The views of a scene show one set of named points, each view turned or mirrored, shifted and resized as a whole, with a little noise and some points left out.
In the rows, zero is written as 128.

Scene 1
View 1
K_264: [104  83 151 113 117  69 113 184  81  98 145 119 210 211 151 159 146 139
 112 120 135 112 166 120 106 111 125 113 128]
K_521: [109 102 144 135 124 107 142 168 117 134 159 165 176 186  81 160 109 145
 149 120 118 118 156 121 151  99 132 139 149]
K_992: [115 120 142 145 116 121 156 163 133 144 165 187 148 165  58 160  85 151
 159 118 110 127 150 120 174 103 137 140 151]
K_259: [ 92 108 146 122 144 104 152 162 105 118 160 142 180 175  62 178 115 159
 170 118 135 115 150 157 146  86 120 133 156]
K_11: [105 117 149 134 123  98 145 169 108 115 162 150 159 168  88 173 100 157
 153 113 124 122 145 130 147 110 120 113 143]
K_703: [113 122 147 142 106 100 147 172 116 122 163 163 146 165  93 167  84 154
 143 114 111 131 146 113 155 121 127 111 136]
K_414: [ 99 125 150 129 126  91 150 168 100 103 166 138 153 158  89 183  95 165
 158 112 125 122 138 142 143 110 115 100 139]
K_562: [ 80 104 153 105 148  76 142 169  77  87 155 107 194 181  96 187 136 163
 163 113 150 109 146 168 116  94 106 106 146]
K_192: [118 139 155 143  89  76 130 178 101  96 167 135 127 157 145 181  76 158
 115 106 105 138 134  98 134 149 117  64 104]
K_814: [102  95 148 121 118  83 126 178  92 106 152 132 188 195 124 164 130 148
 130 116 132 117 160 125 122 110 123 116 134]
K_668: [104  82 148 118 122  91 128 177  98 121 147 144 206 208 114 155 136 138
 130 119 129 114 167 121 127 100 130 139 145]
K_72: [113 101 140 139 117 122 148 164 131 148 157 189 178 187  64 147 105 142
 152 121 114 124 161 117 167  94 140 157 157]
K_172: [123 133 144 155 102 124 154 163 141 148 168 192 125 154  65 160  62 156
 154 116  97 136 141 105 179 116 136 126 142]
K_383: [ 92 105 157 111 129  61 125 179  68  75 156  97 184 182 144 184 132 159
 131 111 139 117 148 143 103 120 106  82 124]
K_90: [ 96 114 158 117 120  57 124 182  70  75 157  99 174 182 154 185 121 158
 123 111 134 120 146 134 103 129 108  70 115]
K_811: [126  88 150 129  83  67 102 189  93 110 145 138 189 213 183 144 127 129
  82 120 115 128 168  79 108 134 130 106 108]
K_324: [109 117 141 142 120 118 158 164 127 140 163 181 154 167  53 164  88 151
 164 117 113 122 149 128 168  98 133 140 157]
K_408: [107  97 145 126 115  97 134 174 107 126 154 157 183 194  99 155 117 142
 136 121 123 120 160 116 139 106 131 133 142]
View 2
K_562: [149 122 120 121 126 195 147 137 135  82 141 122 140 115 128 115 126 136
 122 113  83 135 135 122 113 175 102 102 100]
K_172: [162  78 110  60 126 185 202 133 139 201 194 143 101 159  99 149  72 115
 194 170  81 100 169 111  92  71 110  74 110]
K_992: [160  88 101  57 126 192 175 130 151 183 173 136 115 145 114 143  97 114
 171 170  86 106 175 102  96  82 107  78 108]
K_383: [163 115 128 151 127 155 169 172 111  83 145 117 116 127 108 114 115 141
 127  88  81 137 119 143 108 181  91  98 117]
K_414: [154  99 126 100 126 194 186 135 128 131 176 138 119 136 115 126  94 129
 155 132  79 121 142 124 105 131 110  88 102]
K_668: [166 107  86 106 125 147 136 169 147 132 112 101 120 135 105 125 135 121
 132 120  89 117 158 115  99 127  89  89 133]
K_192: [174  88 139 133 132 145 228 177  99 150 193 142  81 158  77 131  68 135
 172 101  77 119 123 151 103 136 100  81 123]
K_90: [169 105 123 149 129 136 180 182 109 104 147 119 103 142  92 117 111 139
 134  85  79 131 121 147 107 170  90  93 130]
K_811: [183  91  94 143 131  85 172 219 120 142 120  96  81 157  64 129 119 131
 143  85  89 111 137 148  93 133  76  83 164]
K_408: [163 101  95  97 128 157 150 160 143 147 134 111 115 139 103 129 120 121
 145 130  86 113 165 117  99 115  94  85 128]
K_259: [149 108 109  83 122 204 150 124 151 126 149 125 137 126 130 130 117 126
 141 149  85 120 157 105 104 128 108  92  97]
K_703: [164  87 117  90 127 173 192 148 128 166 176 130 105 150 104 136  88 122
 170 144  82 111 155 123  97 103 104  81 115]
K_72: [161  93  84  59 125 174 151 138 160 175 142 116 118 145 108 141 115 110
 159 168  89 101 182  97  92  77 101  78 120]
K_11: [157  98 114  94 128 183 178 142 135 144 164 130 116 138 111 132 100 127
 157 138  81 121 149 120 102 120 105  88 110]
K_264: [171 109  95 136 126 126 143 191 130 107 110 100 112 140  92 117 136 130
 123  90  88 122 142 134 101 156  82  93 143]
View 3
K_383: [ 86 114 109 162 128 144 148 109 132 136 130 110 100 124 145 137 139 136
 119 136 112 131 127 125 126 117 118 150 164]
K_811: [ 71 100 107 145 129 137 154 103 108 160 140 136  73 120 146 157 148 135
 138 116  94 126 114 154 147 120  77 162 137]
K_264: [ 78 107 119 151 111 147 145 100 117 134 136 118  92 107 137 152 133 130
 133 124 110 130 126 149 132 112  96 147 138]
K_521: [109 135 112 118 127 151 110 139 128 129 131 106 101  97 110 133 119 138
 142 144 122 122 143 173 141 117  91 120 142]
K_814: [ 91 119 113 140 122 147 134 116 123 135 132 111  96 106 131 140 129 136
 132 133 115 128 131 153 134 117  99 139 145]
K_192: [ 99 130  83 130 166 130 136 145 131 168 133 130  84 136 139 123 150 149
 127 139 102 117 125 145 152 136  92 157 173]
K_172: [127 153  92  91 161 141  94 172 135 145 132 112  96 106 101 114 123 148
 146 153 118 113 144 185 161 131  79 118 155]
K_992: [122 148 103 104 141 148  97 160 132 134 132 104 102  96  98 120 117 143
 144 152 123 115 150 182 151 123  86 117 147]
K_90: [ 84 112 103 157 135 139 151 112 132 144 131 117  94 131 149 134 143 140
 118 132 109 129 125 125 130 122 113 156 168]
K_414: [111 137 101 130 145 143 119 142 141 135 128 106 105 115 121 118 128 146
 126 150 123 123 141 147 136 125 111 131 168]
K_408: [101 126 115 125 123 148 121 127 123 131 132 111  97  99 116 139 124 135
 142 139 115 124 140 168 140 117  90 129 138]
K_324: [124 148 104 106 139 148  97 156 135 129 128 101 104  96 101 120 115 143
 142 153 126 118 150 180 146 124  92 115 148]
K_562: [ 99 125 116 155 118 153 132 113 142 115 123  92 116 113 128 128 123 136
 118 146 128 132 142 130 115 112 129 131 163]
K_259: [113 139 113 127 124 155 113 133 140 115 126  94 114 100 110 124 113 138
 131 152 129 125 151 158 128 114 114 117 155]
K_11: [112 136 103 125 140 146 117 142 135 134 130 106 104 111 119 123 126 142
 131 148 122 123 141 159 140 123 102 129 158]
View 4
K_90: [131  95 176 168 109 102  90 128 102  81 129  78 183 147 154 146 128  81
 142 129 177 131  93 104 120  62 146 171  93]
K_408: [120  88 142 158  98 136 122 160 123 113 113  96 151 161 131 140 146 111
 124 136 102 155  87 139 110 114 157 140 112]
K_383: [133  85 174 173 106 102  91 133 103  88 120  73 177 148 166 142 118  93
 140 126 158 132  95 112 117  55 159 160  94]
K_324: [111 115  96 129 110 149 128 159 115 127 111  99 165 164 112 166 136 130
 115 145  58 172 112 130 102 134 150 132 123]
K_259: [121 104 114 143 111 125 110 148 106 118 107  84 179 154 135 161 113 128
 120 142  78 161 116 123 105  94 161 135 116]
K_992: [108 121  95 128 110 152 129 156 120 125 118 101 164 164 103 170 144 127
 115 148  58 172 110 130 103 142 146 136 127]
K_814: [127  81 158 168  97 124 113 151 119 104 120  86 155 156 148 136 138 104
 134 133 130 145  84 131 112  87 159 146 106]
K_562: [136  79 149 171 100 100  95 137  98 106 100  65 184 145 166 143  95 122
 133 134 109 146 111 120 108  50 170 136 103]
K_703: [109 122 119 129 115 143 121 147 112 108 127  96 171 162 113 169 149 106
 121 139 102 161 105 115 111 127 139 157 115]
K_11: [118 109 123 142 111 129 115 146 110 110 116  90 177 158 127 161 131 114
 124 139  97 155 109 119 109 104 149 147 114]
K_72: [112  99 111 143 100 154 139 168 126 130 111 102 144 166 114 151 150 132
 114 144  58 173  94 148 103 141 159 127 124]
K_172: [ 99 143  85 111 121 159 132 150 117 116 129 110 172 166  92 184 159 114
 113 148  68 170 112 116 106 156 130 150 125]
K_521: [121  96 124 148 104 142 125 158 120 117 114  93 153 161 125 150 141 121
 120 142  78 165  97 137 107 120 157 135 117]
K_668: [125  68 161 176  92 132 122 160 127 111 113  91 142 160 146 128 140 112
 126 133 111 154  75 148 109 102 165 134 105]
K_414: [119 113 121 140 115 114 103 137  97 108 111  78 193 148 138 166 110 118
 128 140 100 154 122 110 108  79 154 149 108]
View 5
K_172: [ 75 139  81 102  69  97 121 133 158 122  99 170  80 157 150 127  79 112
 132 125 108 104 128 136 152  94 174  69 148]
K_72: [ 83 118  81 110 104 111 121 122 128 113 127 156  91 167 135 120  77 100
 134 105 108  81 122 140 132 103 142 104 136]
K_814: [140 115 109  99 142 119 127 124 114 131 122 149 146 130 143 116 112 125
 132 108 109 103 138 147 130 122 166 106 124]
K_562: [150 138 133  81 156 113 101 114 115 119 125 142 163 118 130 138 113 105
 117 116 127 106 147 139 138 113 132  90 125]
K_414: [121 145 114  86 114 101 112 124 139 127 106 156 131 129 144 133 106 115
 124 123 121 114 139 137 146 102 158  71 136]
K_11: [115 136 105  90 116 105 113 124 135 122 113 156 124 138 144 127  99 112
 127 120 115 106 135 139 143 105 159  83 135]
K_703: [106 133  95  99  97 105 123 130 143 130 107 163 110 142 150 123  95 121
 133 121 110 110 131 140 143 105 174  80 141]
K_668: [130 105 101 108 145 125 124 120 105 126 134 146 135 143 138 112 103 119
 135 100 105  91 133 146 120 123 153 120 121]
K_811: [155  88  93 123 139 128 161 130 110 154 119 154 146 128 161  88 120 160
 145 103  87 107 130 155 117 137 213 127 123]
K_264: [157 103 109 106 160 127 133 122 101 137 131 143 158 125 146 106 119 136
 135 103 103 102 136 150 121 133 170 122 118]
K_521: [100 122  94 102 116 111 116 120 126 117 124 153 113 152 138 120  89 106
 130 110 112  95 129 141 137 105 151 100 133]
K_992: [ 80 133  84 100  88 102 114 128 142 115 115 162  89 162 141 127  78 104
 133 116 110  95 127 137 144  98 151  81 142]
K_90: [170 129 132  87 149 115 127 127 124 145 106 150 175 101 150 117 135 144
 126 121 114 129 148 146 135 125 187  91 127]
K_192: [133 141 111  90  87  98 137 139 159 154  81 170 133 115 167 121 121 152
 132 136 110 138 141 140 152 110 218  61 144]
K_324: [ 83 135  89  99  96 104 110 123 140 110 117 159  93 159 139 130  78  97
 129 114 113  94 129 137 145  97 144  84 140]
K_259: [111 138 114  88 129 107  99 117 125 108 123 149 126 142 130 138  94  96
 120 113 125  95 136 137 140 100 128  87 131]

Which points are out of place in each view (at most two, in the order of its rows)? Write - if all are in place.
view 1 | -
view 2 | K_90
view 3 | K_811
view 4 | K_259, K_414
view 5 | K_192
